A landscape with many valleys, sampled at points; each row gives a point and its height.
From any point a ball rolls to the lowest of the 6 points nearest to it. It stops when none of these is lower. Distance is the straight distance between rows; heights are no part of it.
z669 height 29.2: [-61  20 -10 -30 -18  40   1 -41 -22 -49  -7  10 -22  -3 -21 -22  18   9
  54  25  12]
z116 height 41.5: [  4  -6  -8  46  -4 -41 -13  25  14 -29   6 -16 -21   3 -45  14 -25  10
 -26 -29 -58]
z768 height 18.8: [-50  -9   3  24  -7   0 -23 -20  -8  -6  16   6   8  -2 -15   8  33  -1
  19   5 -20]
z740 height 20.0: [  8  -1  21 -47  -6  42  21  -3 -37  -1  17  13  16   3  52  13  -9  45
  16   2  38]
z951 height 5.1: [ 67  -7  10  38  58 -58  17  -8  37  26  22 -15 -19 -18 -20  10 -18 -31
 -28 -45   8]
z56 height 18.2: [ 16  18   9 -23 -31  10  14   5  12  23 -44 -11 -14  -2  22 -27   5 -22
 -17  -9 -18]
z700 height 18.0: [-15 -31  37  31  12   4 -21  29 -36   5  39  40  42 -20  17  32  26  52
 -23  18  28]
z36 height 22.0: [-24  13  -7 -45   5  42  12 -22 -11 -47  14   7  -2   8  13 -11   0  41
  54  25  34]
z257 height 16.9: [ 10 -61  15  41  30  -5  -6  20  -6  22  33  26  34 -15   6  47  11  19
  -3  13   1]
z460 height 69.5: [  9 -47  -1  31  54 -45   7  64  -1  -2  14 -13   4 -26 -52   5 -31 -22
 -35  -5 -31]
z330 height 30.4: [-46  37 -19 -56  -7  44  13 -17   7 -55  31  11 -14  -4 -10 -20 -23  17
  60  24  49]
z223 height 17.5: [-28 -49  11  45  18 -13  -7  28  -3   9  19  13  31  -7 -14  49   5  10
   7  27   2]
z558 height 13.5: [-16   0  -5  -3 -18   3   6 -17  -6   3 -14  11 -14  11  24   3   8   1
   8   2 -22]
z14 height 22.2: [-44  -4  38  17  15  12 -29  -2 -34  -3  29  35  13 -10   3  25  44  29
  11  28  50]
z23 height 28.8: [ 19  74  -3 -18 -20  22 -24  20  58  20 -41 -40   6  14  -8 -38 -15 -17
 -34  -7  -8]
z887 height 23.4: [ -5  33 -44 -54 -28  36  28  -5   1  -3 -36 -28   1   1  12 -54  12 -14
  15  25  -1]
z241 height 15.6: [-22 -15  -6  15 -20 -25   2 -18  -8  -9  -9  15  -8   1 -13  12   9  -8
   3  -3 -50]
z51 height 17.3: [ -6   2  -6  11 -38 -28 -14 -12   7 -14 -27 -13 -34  25  -6 -15  -8  -8
 -17 -21 -42]
z316 height 14.8: [ 25  67  11 -11 -10  12 -18  11  66  26 -52 -38   5  14  -1 -36  -9 -29
 -35  -8   6]
z282 height 20.8: [ -3  24 -28 -58  -7  50  30  -2 -16  22 -11  -2  12   1  39 -27   6  -3
  17  24  23]
z440 height 19.7: [ -9 -23  32   3  19  13  -7  -6 -39 -13  24  38  36 -11  31  33  15  55
   3   2  20]
z430 height 13.9: [ 50  15   8   9  25 -38  15   0  35  32  -8   5 -12  -8   7  -8 -17 -42
 -27 -22   4]
z353 height 22.1: [-53  15   4   5 -10   7 -21 -42 -15 -26   9  -5 -17   0 -29 -27  24   0
  31   9 -17]
z811 height 29.6: [-64  26   7  -7   6  46 -30 -13 -22 -46  21  31 -12 -13 -18   0  23  20
  35  16  49]
z889 height 10.9: [ -2   1  -1 -32  -7  29  -2 -15 -10  -2 -19   8  -8  13  24  -6  10   2
  21  -5  16]
z574 height 24.1: [ 26  -3  21  -7  10  -9  25  -9  11  49 -17  -1  -3   5  19  -2  -5 -31
   0   1   0]
z225 height 27.0: [ 73  24  20  19  39 -63  20 -13  47  11   1 -23 -11 -29 -20   1 -16 -23
 -35 -25  14]
z72 height 27.4: [-58 -32  13  40   7 -29 -17  11 -16  15  31 -14  17 -13 -28  29  23 -12
  -1  24  14]
z362 height 36.3: [-47 -33  54  29   3 -16 -20  28 -36  19  66  -1  16 -11 -14  27  20  12
 -23  19  69]
z427 height 22.9: [ 43  29  14  -1   8 -29  17   1  49  29 -29 -18  10 -26   2 -10  -7 -36
 -27  -2  12]
z216 height 32.9: [ 27  42   0 -10 -33  -1 -18   1  46  14 -46 -38 -17   1  15 -27 -16 -29
 -28 -32  -4]
z473 height 28.3: [ 22 -30  31  -5  15  16  10 -13  -5  41   0  32  -1  18  34  13  -3   0
   7  -3   6]
z431 height 22.7: [ 41 -17  15  30  17 -15   6   0   6  22  -7  24  -7  -2  -4  24 -11 -21
  -9 -25 -12]
z621 height 16.6: [ 11 -41   8  39  14 -18  -8  -3  -6  14  -1  27  16  -1   2  30  -5  -4
   5  -4 -19]
z3 height 11.1: [ 65 -14  17  37  54 -45  23  -5  29  26  20  15  -3 -28 -10  10 -13 -37
  -8 -15  15]
z530 height 17.7: [-11  21 -12 -27 -45  -2  -2 -14  -3 -28 -37 -34  -7  22   8 -38  18  -1
  -4  -1 -23]
z29 height 21.4: [ 21 -38  26  20  27  -1   5   8   1  37   8  41  -7   4  23  41 -14   1
 -12  -1  -3]
z627 height 19.4: [-25  11 -15 -44  -3  26  15 -27 -25 -29   1   1 -14   2  13 -22  15  23
  34  20  16]
z310 height 23.8: [-20  27 -22 -29 -63  -3 -21 -26   7 -43 -26 -24 -37  26  11 -24  12   1
  -4   8 -35]
z391 height 14.1: [  0   6  -7 -21 -22   4  12 -11  -8  10 -33  -2 -14   9  25 -22  -3 -17
  14  -6  -9]
z886 height 19.3: [-36 -14   6  31   5 -19  -4  -7  -1  -4   4   6   6  -9 -22  13  18   3
   2  12 -32]
z888 height 31.5: [-31  31 -18 -72 -13  42  25 -26 -19 -53  12  -5  -9   1  -3 -12   1  19
  53  15  29]
z206 height 29.5: [  4  35 -48 -57 -13  58  24   8 -13  24  -7 -14  19  -2  25 -31   8   1
  26  38  35]
z506 height 23.3: [ 42 -47   9  62  43 -16   3  15   4  24  21  30   4 -13 -18  43 -23 -19
 -10 -17 -10]
z264 height 33.8: [-51 -66  22  33  13 -38  -8  21 -10  17  50 -20  21 -18 -39  28  12 -13
 -16  23  17]
z346 height 15.3: [-37 -26   6  29  20  -4 -18  -3 -15   4  18   8  22  -8   9  27  24  13
  12  30   4]
z363 height 34.8: [ 25 -14  24 -25  11  24   0  -2 -22  16  -1  37  28  18  47  26  -9  41
  12   1  29]
z576 height 23.0: [ 36   5  -7  -3 -30 -28  -1   3  18   5 -28 -30 -20   9   7 -23 -19 -22
 -22 -36 -24]
z759 height 44.7: [ 64 -14  -1  58  58 -47   2  26   8  13  32 -11  -9 -13 -46   7 -31  -7
 -28 -44 -22]
z495 height 12.4: [-17   6  -5 -42   6  48  17 -30 -24  -9  -1   6   7  22  28  -6   3  24
  35  23  27]
z227 height 29.9: [-17  45 -62 -60 -27  43  30  -4 -19 -19  -2 -26  16 -12  18 -41   8   2
  26  31  27]
z425 height 62.8: [ 56 -26 -13  45  44 -35 -13  50   5  -6  27 -16 -10 -22 -67  -2 -24  -5
 -35 -25 -38]
z507 height 15.9: [-37   3 -15 -13 -16  16  -2 -46 -23 -26 -17  -4 -14   9   0 -10  15   2
  18   0 -27]
z103 height 26.9: [ 24  -3  23 -23  11   7  10 -14   5  41 -10  22   4   9  44   5  -6 -16
   9  -2  22]
z505 height 29.4: [-17  24 -22 -68 -15  47  32 -17 -15 -49  32  -4   7   5  27 -12 -15  31
  41  20  50]
z986 height 12.9: [  4  -3   0  -4 -23 -20   1 -10   5  11 -28  -1 -31  13   8 -14  -2  -2
 -11 -29 -31]
z209 height 28.6: [ 10 -25  -6  43   7 -30 -16  13   8   1   2   6  -4   3 -31  28 -13  -2
 -19 -26 -46]
z776 height 60.3: [ 52 -35 -13  53  72 -43  -4  51   3  -6  24 -24   4 -27 -64  -1 -32  -9
 -46 -31 -26]
z54 height 38.2: [-58  25  19  19   7  26 -31   2 -30 -16  36   3   8 -16 -15   8  39  25
  19  26  43]
z123 height 12.2: [ -7  27 -39 -63 -14  54  39  -2 -14  -3   9  -7  15   2  29 -17 -15  30
  36  28  37]
z501 height 23.2: [ 10  20 -14  -6 -66  -8 -14   4  10 -27 -36 -30 -37  24   1  -7   0   1
 -12 -22 -34]
z484 height 29.8: [ 34 -17  38  16  16 -12   7  -3  28  52   4  20 -11   4  27  24 -14 -38
   0  -4  25]
z499 height 23.1: [ 17  38   5  -9  -7  -7  15  -1  36  24 -40 -23   1   1  15 -31 -11 -30
 -26 -19   0]
z784 height 31.4: [ 47  -8  -1  38  -2 -41 -12   4  22  17  15   2 -34   4 -17   1 -26 -16
 -28 -49 -25]
z22 height 26.8: [-54   4  16  20  -5  10 -36 -10 -27 -18  17  12  -1   0 -30   0  40   3
  23  18  18]
z230 height 20.9: [-24  10  16 -31  16  35  -2 -26 -33 -46  18  22  18  -7  28   4   3  53
  24   6  44]
z695 height 39.6: [ -8  -5 -16  38 -17 -44 -25  13  28 -35  12 -20 -10   8 -39   9 -12   3
 -19  -6 -53]
z446 height 42.3: [-34 -32  -2  42  19 -36 -14  14  -3  -7  19 -17   6 -18 -50  15  -2  -3
 -25  -3 -30]
z912 height 28.1: [ 11  82   5 -29 -11  23   2  11  41  25 -45 -12  26  12   6 -37   1 -31
 -22  19  -1]
z977 height 14.3: [-46 -11  16   6   8  14  -1 -35 -21 -10   7  25   4  -5   7  19  19  23
  21  20   7]
z975 height 23.5: [ 10  37  -9 -35 -33  23  -8  17  27   5 -38 -33   1  12  16 -47   8 -25
 -26   1  -5]
z822 height 49.1: [  3 -48 -24  47  35 -48   1  41  -2   0  24  -4  12 -19 -38  16  -9 -15
 -21   0 -39]
z999 height 2.2: [ 17 -33  43   5  17  11  -7  -2 -19  14  20  61  44   6  48  41  -4  37
 -11 -12  28]
z127 height 17.4: [ 11 -13  -6  31 -11 -23   2   4  11   7 -18  12 -17   1 -12   3  -6 -11
 -11 -27 -36]
z275 height 33.7: [  2  69 -27 -21 -48  30 -32  24  57  -4 -60 -57 -17  17   2 -37  -9 -14
 -29  -6  -9]
z938 height 20.1: [-26  24 -35 -48 -33  14  15 -30 -14 -29 -36 -20 -24  14   4 -53   8  -2
   8  12 -10]
z918 height 31.8: [ -6  22 -24 -16 -62  -1 -24   1  27 -42 -30 -43 -44  35   5 -23   4   3
  -9 -18 -38]
z361 height 6.4: [ -4 -11   8 -40  -8  32  23 -20 -21   2   5  14  -1  17  35   5   6  19
  35  14  15]
z285 height 36.7: [  2 -21 -12  45  -2 -33 -13  14  13 -21  14  -6  -7  -6 -41  16  -6  12
 -20  -3 -44]
z724 height 11.8: [-17 -21  15   1   5  17  -7 -18 -23  -8  -2  23  10   8  20  31  15  35
  21   8   6]
z765 height 14.5: [  6 -21  -5   4   0   0  10  -6 -14  19 -16  10 -15  -2  15  18   1  -7
  13 -14 -18]
z457 height 21.2: [ 17  27   9 -27  -2  18  11   2  20  39 -39  -2  19   7  26 -29   7 -43
 -14   4  -7]
z512 height 47.6: [ 40 -31 -13  57  33 -36  14  25   2   8  23   8   1 -13 -37  18 -24 -19
 -31 -22 -33]
z148 height 41.0: [-22 -55  -5  46  28 -46 -12  36   3   9  19  -1  24 -14 -46  17   8  -6
 -17   9 -23]
z492 height 17.1: [-36  16  13  -8  -2  29  -3 -16 -23 -34  13  15   5  15   5  14  26  45
  33   8  32]
z707 height 36.1: [ 55 -21  -2  37  27 -37   4   6  16  18   8  13 -12 -10 -16  14 -26 -18
 -13 -35 -13]
z297 height 12.1: [ 10  -4  -6 -48  -6  50  15  -7 -19  20 -12  10   4  13  44 -16   1   4
  30   3  17]
z398 height 14.6: [-14 -37  29  16  13  12 -23   6 -20   2   4  42  29   2  27  43  13  44
   7  15  17]
z233 height 30.9: [-53 -12  39  34   6   3 -26  15 -18  -3  48  14  19 -11 -13  25  23  14
  -5  30  49]
z410 height 18.1: [ 30   3 -10  11 -23 -31   9  -2  10  12 -13  -5 -28   4   3   5 -17 -32
 -14 -24 -15]
z365 height 20.7: [ 15  10  -9 -62  -1  52  21   5 -28   3  24   5  22   9  49  -6  -9  35
  25  18  50]
z128 height 28.4: [ 29  10  -9  11 -30 -31 -15   5  31 -12 -14 -28 -38  21 -19   1 -28  -2
 -19 -31 -36]
z769 height 30.8: [ -3  45 -61 -65  -8  48  45   7 -18 -20  13  -8  19  -6  24 -20  -6  19
  49  40  45]
z643 height 25.4: [ -4 -46  -3  52  22 -42  -3  24 -14  15  21   5  28 -14 -37  28   7 -20
  -7   9 -20]
z196 height 27.7: [-12  23 -28 -57 -17  42  16  -6 -12 -14 -20 -17   3   7  18 -32   5  -2
  18  15  13]
z6 height 28.5: [-18   0  -4  14 -30 -33 -42  -6   1 -25 -11 -11 -19  12 -39   0   2   1
 -17 -11 -54]
z309 height 25.8: [ 19  53 -38 -48 -35  40  10   6  13   6 -38 -18  19   7  10 -56  13 -16
 -14   3   0]
z515 height 30.0: [ 59 -16  19  35  31 -51  12 -11  21  27  11  15 -17 -19  -8  20 -22 -38
 -18 -33  -3]

Where does a ball stop that starts at each point below?
z822: z986
z512: z986
z887: z361
z148: z361
z446: z361
z264: z361
